Each scene shows the same named points in several views. A view is turned or mirrored, and shifted as a whole, has a little noise and may leave points out.
In the rows, 128 means zero.

Scene 1
View 1
Zerol: [163 108 110 123 130 136  81 105 148 121  73 155 157 145 145 157 136 102
 148 181 134  93 124 132 142 124 102 154 124 135 110 133  95 129 135  48
 121 122 175 136 130]
fuduf: [190 154  98 135 119 166 124  91 134 179  63 136 185 129 122 156 120 119
 139 172 172  90 120 147 162 133  85 161 108 123 106 115  96 112 159  49
 112 134 130 138 129]
kefug: [179 142 133 138 119 123 130 142 141 146  74 110 147 149 106 147 149 127
 135 159 128 129 110 118 159 150 114 153 144 142 128 129  80 101 134  66
 153  85 136 127 126]
sogov: [168 118 146 144  82 123 112  93 131 151  92 131 150 149 104 140 171 163
 138 147 155 127 148 120 162 167 134 133 148 116 144 123 129 123 171  38
 180 119 153 158 121]
kor: [192 142 127 131 117 140 138 127 138 173  67 117 165 137 110 153 147 125
 136 156 140 118 120 140 153 152 108 162 142 138 108 129  71  96 156  54
 136 107 137 127 132]
mosi: [165 115 149 107 138 108 135 185 160 128  72 112 126 160 105 153 144 110
 133 171 104 135  98 112 149 150 118 161 173 161 121 153  36  84 101  64
 139  71 152 137 127]
Mibi: [176 122 128 126 110 141 117  96 133 169  77 146 165 140 122 157 148 130
 131 169 164 106 137 154 152 139 112 148 134 133 108 132  88 108 166  39
 125 142 158 150 125]
Dupu: [141 123 121 158 134 100  71 109 140  81  96 151 126 158 142 156 149 100
 130 199 123 115 115 120 158  99 114 124 109 152 140 128 115 140 100  80
 149 102 181 128 119]
zadog: [176 128 118 136 142 118  95 152 153 104  69 122 141 150 134 154 144  93
 148 168  91 117 102 109 144 136 107 161 135 154 120 128  74 120 110  78
 139  68 163 101 134]
mon: [162 117 121 153 147  98  72 119 137  88  83 146 135 153 163 166 165  77
 129 188 100 118 116 144 140  94 111 137 115 171 111 133  83 130 116  85
 128 100 199  91 129]
Tal: [200 128 136 144 121 116 110 132 136 140  67 114 152 141 135 158 182 107
 141 143  96 131 125 142 136 149 120 158 146 157 101 129  66 108 162  68
 146  89 174  85 137]
davek: [196 137 138 124 120 131 147 156 143 168  65 104 154 142 105 154 153 121
 137 149 119 131 112 132 151 163 113 168 159 149 106 135  50  84 148  58
 142  87 137 119 133]
bas: [194 119 137 100 105 150 147 146 153 184  58 111 166 137  93 143 143 143
 155 136 130 118 124 118 147 197 115 181 176 122 110 134  61  88 166  28
 144  99 131 147 135]
nez: [185 136 122 135  90 154 124  96 139 170  73 125 173 139  98 137 140 156
 153 145 159 109 134 112 164 179 114 156 138 103 134 113 122 118 172  33
 162 114 124 155 127]
Nove: [164 147  96 168 141 127  75  84 127 108  82 154 156 145 158 167 141  82
 125 201 139  98 114 153 156  76  92 131  80 155 111 118 110 138 124  89
 118 125 174 104 123]
revol: [178 110 149 131  98 119 118 112 135 157  82 132 149 146 118 150 179 141
 136 148 135 128 144 140 146 164 131 148 158 134 117 134  90 108 174  41
 159 117 168 139 126]
pama: [184 116 113 134 106 143  83  85 139 138  67 146 173 134 140 150 154 123
 159 154 132  99 140 129 139 153 110 160 126 120 110 117 115 138 174  42
 143 119 170 122 135]
Kab: [174 134 119 160 117 125  91  77 121 139  86 149 157 141 145 162 164 111
 124 179 151 111 135 160 154 106 111 129 107 145 112 119 110 125 159  67
 132 138 175 117 125]
View 2
bas: [124  97 152  45 133  96  96 129  66 140 170  89 135 173 150 122 116 125
 155  87  99 149 136 109 123  87 224 180 157 107 156 145 160 130 122 162
 118 120 135 139 117]
mon: [114 166 105 177 114 128 152  96  39 122 120  95 107 138 145 170 201 142
 131 101 129 122 131 145 104  54 122 153 133 146 128 162 198 158 107 134
 134 142 124 124 137]
zadog: [100 145 113 149 101 112 145  91  34 140 151  91 104 150 146 149 165 147
 147 107 118 134 135 133 112  80 144 165 158 138 132 160 191 148  94 135
 146 115 148 140 136]
Nove: [ 89 199 103 155 122 129 155  90  41  95 130 108  95 152 140 178 199 124
 160 118 135 109 122 147 100  73 124 113 110 143  93 198 189 180 136 138
 137 158 100 148 126]
Tal: [131 136 131 132 121 113 124 137  54 142 156  78 126 147 139 150 158 131
 136  97 115 150 143 122 109  66 154 179 136 137 150 151 202 128 150 133
 124 125 119 118 143]
fuduf: [ 96 160 136  60 137 108 114 116  60 106 168 100 108 176 140 147 147 110
 183 109 116 125 126 125 112  97 195 129 119 116 105 194 162 167 154 155
 134 152 102 166 113]
nez: [ 95 125 141  44 137  97 117 108  74 105 170 125 137 180 149 134  98 108
 167 106 104 131 132 113 124  97 195 121 136 125 132 165 159 145 152 183
  90 114 102 144 109]
davek: [118 124 146  85 123 104 106 145  47 147 168  73 105 155 150 137 136 117
 144  87 104 143 132 119 109  92 199 188 147 113 145 141 186 137 116 136
 131 128 134 120 128]
Mibi: [118 144 136  71 148 117 111 118  69 101 133 110 128 169 145 155 162 117
 156  93 117 118 124 129 111  68 194 136 115 116 128 169 158 162 139 166
 113 157 101 140 111]
kor: [109 137 142  78 135 108 108 134  54 128 164  86 112 162 146 143 142 112
 155  96 109 137 129 122 110  92 195 163 134 115 130 160 177 147 132 145
 127 138 118 135 122]
mosi: [107 116 134 121 109 110 118 113  32 152 142  85  93 148 163 140 153 133
 122  80 103 133 124 127 110  87 188 197 171 111 156 120 184 142  49 140
 137 120 162 112 128]
Dupu: [ 83 170  99 168 111 124 164  71  39 103 117 131 101 146 156 172 175 130
 131 109 125 105 126 143 109  70 117 119 136 147 123 159 188 167  88 159
 110 123 118 123 124]
revol: [127 121 137  86 141 114 118 129  72 116 136 111 144 159 152 152 140 116
 132  88 108 133 135 118 116  63 180 152 129 126 155 140 175 136 144 171
  88 130 101 112 121]
Kab: [110 175 118 120 141 126 136 113  60  94 129 111 119 156 142 172 176 114
 151 105 128 114 127 138 105  63 147 119 102 137 115 178 181 166 156 154
 108 155  86 132 123]
pama: [123 138 121  96 132 110 133  93  70 108 147 116 155 168 137 148 150 140
 164 109 123 137 143 122 123  59 159 127 129 143 133 184 166 145 166 171
 110 129 105 158 123]
sogov: [103 126 137  74 144 105 126 111  78  97 139 139 145 165 157 150 113 101
 135  97 106 122 131 115 120  78 172 120 128 132 150 140 168 143 143 192
  60 112  89 108 111]
View 3
Dupu: [144 152 174  45 171  60 119 178 138 116 154 137 110  83  63 120 125 150
 124 122 122 128 129 116 108 109 130 160 104  65 143 123  98 167 144 171
 138 135 159 167 128]
Nove: [114 153 141  37 143  71 113 160 168 107 163 117 107  65  74 142 115 138
 116 106 106 126 105 101  78  88 148 162 107  61 153 142 125 148 137 177
 117 104 172 186 105]
Mibi: [114 157 175  72 133 111 119 125 182 101 134 104 130 119 114 131 113 131
  81 104 137 115  83 168 111  72 133 135  96 124 138 167 112 158 126 134
 149  95 131 160 124]
kefug: [148 147 190  80 147  97 133 139 155 114 131 147 139  65  99 145  81 151
 109 113 134 128  96 180 128  77 127 135 105 137 145 118 115 193 136 126
 171 131 126 160 121]
mon: [145 145 163  37 172  53 135 181 162 111 156 142 121  85  82 148 107 149
 146 133 120 123 116 127 102 100 125 152  85  78 143 120 145 174 128 175
 127  99 170 151 131]
kor: [131 149 181  82 133 110 133 122 176 107 129 130 141  80 117 154  82 142
  96 106 134 122  81 184 117  65 131 129 101 147 148 139 128 181 128 123
 164 105 129 159 114]
sogov: [135 188 182  97 130 125 134 134 142 105 125 126 138 130  79 102 125 133
  73 115 155 108 104 179 114  85 127 127 115 119 112 138  83 157 124 116
 185 148 110 142 118]
Tal: [151 159 163  70 140  88 163 154 168 107 134 156 151  88 100 159  82 137
 131 136 136 112  98 169 106  75 118 123  95 129 132 112 167 184 112 137
 159 101 146 131 118]
zadog: [157 131 181  69 166  63 147 166 146 121 130 158 134  52 106 156  88 146
 143 129 125 130 111 138 122  91 112 138 102 121 164 116 142 195 135 162
 153 128 157 158 127]
mosi: [167 116 220  67 186  66 134 157 162 123 132 159 138  71 119 154  76 168
 135 129 139 136 102 195 161  89 111 139  76 152 154 115 121 219 141 134
 164 113 132 149 153]
Kab: [114 172 147  52 133  97 123 146 173  99 154 111 122 105  78 131 117 135
  96 111 123 112  99 139  82  80 144 149 104  81 128 144 122 144 124 152
 137 100 150 162 110]
pama: [124 163 157  92 124 102 146 139 152 103 117 118 135 116 115 128 125 109
  98 120 139 106  98 129  94  82 118 122 120 117 147 164 133 149 115 153
 159 120 150 146 114]
davek: [148 140 194  81 144 101 142 130 179 109 127 146 150  73 123 163  65 151
 111 116 138 125  82 202 132  63 122 125  93 164 144 122 140 200 125 115
 169 104 126 150 126]
fuduf: [105 150 163  84 115 118 117 107 178 101 128 103 128  72 122 146  97 124
  77  87 122 122  73 152 100  60 143 134 122 134 163 169 115 156 132 137
 151 109 135 182 103]
nez: [125 169 179 117 114 134 133 110 144 106 107 119 141  98 113 118 109 120
  67  99 145 115  87 168 116  68 126 121 133 148 145 159  94 161 128 118
 186 150 113 159 107]
bas: [143 139 204 112 136 118 144 115 169 110 103 134 155 101 149 146  85 131
  91 114 152 118  77 204 145  65 110 108 101 187 152 153 126 195 121 111
 187 117 114 141 132]
Zerol: [127 137 172  68 153  77 124 151 160 110 127 115 119 104 120 131 127 124
 111 115 129 119 101 125 110  91 121 138 101 107 160 167 119 160 130 168
 139 107 160 161 132]
revol: [139 172 182  82 139 111 145 141 165 101 128 128 145 131 100 125 110 135
  91 125 150 106  97 188 118  80 122 124  94 130 117 137 120 169 116 122
 171 111 124 130 128]
View 4
Dupu: [130  90  95 162 145 114 147 160  89 136  99 123 105  75 106 158 102 143
 123 146 112 135 157 153 113 148 123 115 171 112 157 131 168 133  93 104
  98 184  50 191 116]
zadog: [154 107 130 140 154 101 146 170  86 119  92 108 116  96 122 141  78 134
 102 144 152 109 158 167 114 125 143 139 167 106 175  87 179 118  75 103
 127 135  77 155 146]
nez: [146 126 133  83 124  91 165 120  53 148  91 163 130 169  91 120 103 125
 121  86 156  83  97 154 123 129 130 114 143 109 183 132 154 138 171 124
 136 141  92 140  89]
sogov: [140 118 109 116 126 109 157 130  50 134  81 175 127 148  95 123 130 148
 135  84 153 117  88 138  99 134 123 106 161 117 156 145 157 143 174 124
 143 162  80 148 100]
Zerol: [121 104 133 138 168 108 165 142  64 145 117 150 129 112  97 144  75 134
 110 139 130 128 140 156 125 126 132 128 127 113 189 122 169 141  97 128
 106 149  54 165 106]
kefug: [158 133 122 121 133  97 159 166  83 119  91 114 137 128 116 124 101 132
 106 121 166  99 131 154 105 122 137 121 164 110 179 111 154 122 133  97
 136 136  96 136 124]
Nove: [108 111 103 128 165  90 187 153 106 162 131 136 129  81  80 151  89 132
 116 164  87 141 189 148 150 163 122 118 131 132 146 142 156 131  78 105
  92 188  66 189 107]
mosi: [165 133 128 166 149 113 142 194  82  92  94  84 146 109 144 126  87 140
  92 137 188 113 129 153  75  96 142 130 164 100 211  95 160 118 112  97
 129 118  78 129 136]
revol: [136 129 122 130 155 113 164 149  54 118  95 170 144 139 103 115 116 152
 122 105 165 135 101 136  97 117 135 122 145 122 160 127 163 138 147 124
 155 139  84 133 124]
Kab: [113 124 107 121 162  98 186 147  83 150 120 164 141 109  79 133 107 141
 123 138 115 145 150 135 130 149 124 118 130 136 141 145 157 136 114 117
 124 172  76 164 110]
pama: [124 106 137 105 162 103 166 123  52 151 103 185 121 134  82 133  90 137
 124 112 136 119 124 154 136 132 136 133 130 121 160 119 175 143 112 137
 134 145  74 155 116]
davek: [158 152 136 118 151  93 169 174  79 109 101 120 159 140 121 109  94 133
  95 122 183 105 129 148 102 105 145 133 145 115 185 102 156 118 128 102
 151 110 106 112 135]
Tal: [146 132 129 122 170 102 168 168  78 112  94 147 139 115 108 116 103 148
 109 130 162 130 145 146 111 122 148 141 152 126 143  95 175 121  96 110
 162 125 100 132 162]
mon: [127 106 110 163 176 112 163 176  92 124 108 128 125  72 107 146  92 148
 112 161 126 154 173 148 115 136 133 132 152 123 150 112 174 126  65 106
 118 159  63 169 145]
Mibi: [122 139 127 119 162 101 184 143  65 142 121 163 158 140  90 119  96 135
 113 119 145 128 120 136 114 122 129 118 113 124 182 143 149 141 143 126
 122 146  77 139  96]
kor: [144 147 132 106 151  90 177 158  79 128 108 135 158 142 104 113  95 130
 102 121 164 106 131 145 116 116 139 127 133 120 182 118 151 126 133 109
 140 126  98 126 117]
bas: [156 143 153 106 148 100 161 147  50 118  94 144 155 169 117 107  85 129
  99  97 197  88  94 153  98  93 146 135 135 106 210 103 159 130 154 123
 152 101  97 105 115]
fuduf: [129 142 136  82 149  78 192 134  83 163 123 148 154 152  83 122  84 114
 106 123 134  95 141 153 144 132 132 121 110 121 189 136 143 133 134 115
 115 143  93 141  88]
View 5
Dupu: [108 174 106 119 115 118 170 104 167  89 107 108 132 123 101 131 110 151
 122 113 109 157 162 148 158 158 111  87 118 142  93 142 148 103 136  62
 134 124  84  90 150]
kor: [116 151 138 136 147 120 114 122 134 134 180 133 127 105 144 134 145 110
 158 136  90 151 119 116 159 124 124 102 108 155 148 175 127 184 105 103
 129 148  98 118 162]
sogov: [115 129 141 111 143 145 112 115 163 128 128 143  93  72  88 119 124 116
 141 138  96 148 150 103 111 162 154 128 130 122 150 176 139 169 137 121
 115 139  96 116 181]
revol: [131 138 140 119 148 123 120  99 155 140 147 131 109  83 117 124 155 116
 154 129  96 150 138 116 123 152 128 123 116 125 160 183 115 163 124 117
 129 145 103 102 172]
Nove: [102 197  77 152 140 141 135 115 128  87 133 120 159 135 113 139 110 145
 104 103  99 181 158 138 172 134  77  86 132 140  91 156 154 117 115  51
 149 142  94  82 147]
fuduf: [105 167 104 155 160 139  94 138 110 129 178 151 127 106 130 145 111 111
 140 129  97 170 129 104 162 112 126  93 125 150 136 184 162 193 106  88
 142 160  94 111 170]
Mibi: [125 151 114 135 155 129 113 109 120 129 158 138 121  92 123 143 137 116
 146 120  97 160 141 118 133 129 127  98 126 129 145 192 146 180 116  98
 145 171  88  93 180]
mosi: [128 137 169 106 108  69 179 101 167 129 166  97 123 121 167 137 165 125
 188 133  99 124 115 152 173 137 134  78  72 177 135 149 107 156 114  93
 122 133  85 117 152]
zadog: [112 173 129 129 124  86 161 112 175 123 151 108 134 133 149 125 128 133
 153 136 117 153 118 139 186 133 113  92  85 173 123 147 120 119 119  78
 134 107 104 108 137]
kefug: [109 146 152 120 125 113 134 123 157 123 165 122 123 112 137 127 138 117
 159 140  90 141 122 124 165 139 133 103  98 163 135 153 127 167 114  99
 114 129  95 130 154]
Kab: [115 173  97 140 149 148 116 106 129 106 138 130 140 107 106 130 131 132
 113 108  92 174 157 122 141 143  89 109 138 124 120 176 143 140 118  83
 144 152  98  86 163]
Tal: [127 166 135 132 145 110 126  99 167 135 164 117 137 112 148 112 164 122
 148 135  97 158 116 125 161 139  88 126  99 150 155 166  96 132 108 104
 133 118 124 108 143]
bas: [127 130 156 126 153  95 115 122 149 164 188 138  97  87 152 133 147  95
 190 152 108 142 101 107 148 117 164 104  93 160 178 189 120 200 114 125
 131 145 101 123 172]
pama: [119 170  97 145 167 123 111 112 154 142 142 145 111  93 113 126 112 117
 135 134 125 174 133 108 143 129 127 116 124 132 152 189 139 139 130  98
 154 132 114  88 165]
Zerol: [121 173  93 139 150 102 145 106 142 126 140 127 123 111 122 145 114 128
 146 120 125 168 140 134 155 123 125  83 115 141 128 180 148 134 127  76
 162 147  91  78 166]
nez: [104 138 131 131 157 137  95 141 146 144 158 157  91  80 105 129 100 104
 152 151 105 157 127  92 138 131 167 116 120 140 157 181 155 193 127 116
 122 138  96 126 178]
View 6
bas: [ 82 153 180 144 196 109  68 119 172 117 161  94 150 132 113  97 147 131
  96 100 144 162 116  79 132 107 164 108 110 152 109 153  91  84 128 120
 190 156  66 113 144]
davek: [ 99 157 162 152 176  87  88 119 167 101 139  85 138 141 109  56 142 120
  96 121 131 148 112  84 124 118 149 129  96 174 116 155 105 112 147  92
 185 145  81 100 138]
Zerol: [136 165 140 160 135  93 135 167 167 128 151  76 153 101 104  63 118 162
 151 155 172 111 101 138 119 138 150 135 102 148 109 168 132  96 133 107
 159 142 128 136 122]
revol: [128 155 126 142 170  97  80 145 164 127 137  89 155 131 121  92 147 124
 113 133 146 173 109 110 125 117 176 112 128 151  97 181 123 116 136 100
 162 138 124 128 113]
Mibi: [126 170 125 154 157  79 111 157 165 133 157  85 164 105 136  79 137 148
 118 143 160 148 102 122 122 116 168 110 111 146 119 172 116 111 134 134
 174 148 113 114  94]
nez: [103 167 149 150 161 112  70 145 147 122 173 119 145 110 137 113 120 147
 116 118 149 162  94  93 141  96 158 109 130 120 108 141 110  93 110 138
 143 161 123 112 105]
pama: [130 143 145 147 144 104 101 172 167 122 150  91 149 110 119  94 123 161
 132 152 180 154  89 120 131 130 165 131 109 124 106 170 154  89 134 120
 146 160 135 125 117]
mon: [157 157 124 157 122  80 143 161 165 107 115  65 135 126  90  22 120 136
 147 175 155 109 100 137 107 153 139 160  93 175 108 180 152 126 158  57
 152 127 148 129 130]
sogov: [126 168 117 144 159 109  67 147 147 132 152 109 150 121 133 113 132 124
 126 131 135 177 105 111 134 100 174 107 153 129  90 166 115 119 113 109
 132 138 153 130  96]
fuduf: [110 171 148 165 145  74 113 158 157 117 170 101 148  99 144  69 118 167
 113 140 164 135  84 103 129 109 145 119  93 135 138 144 120 100 131 151
 166 171 105  86  92]
zadog: [124 153 167 156 136 102 117 139 160  96 129  82 119 134  79  34 113 134
 142 146 143 107 103 108 119 139 126 161  94 169 103 152 132 106 147  57
 150 138 122 125 158]
Tal: [128 133 149 143 159  89  91 144 171  98 115  80 131 145 102  54 136 122
 104 149 148 160  97  99 120 137 155 145  95 168 107 175 152 116 160  71
 163 146 116 108 138]
kefug: [111 170 151 156 155  97  91 124 151 103 143 100 130 136 108  55 125 123
 119 125 124 136 109  94 124 110 138 132 113 164 108 148 104 118 136  85
 155 140 114 109 129]
Kab: [152 166 105 159 125  68 125 173 160 119 138  87 149 107 137  57 123 151
 130 170 161 144  86 132 119 128 156 130 106 146 122 174 153 128 145 111
 144 148 151 107  83]
Dupu: [159 178 113 163 110  91 139 162 143 113 134  85 132 113  96  36 103 142
 170 169 140  97 102 145 114 134 131 153 120 158  97 163 133 131 134  63
 123 120 175 139 115]
kor: [107 161 150 154 163  83  96 137 162 110 147  92 144 125 124  65 135 135
 104 129 146 147 100  96 125 113 153 122  99 159 121 153 111 112 141 113
 172 153  95  97 115]

Which points are out of place in each view (at most two, in the order of its rows)? Write none if all are in place.
view 1: fuduf, mon
view 2: zadog
view 3: none
view 4: Nove
view 5: none
view 6: bas
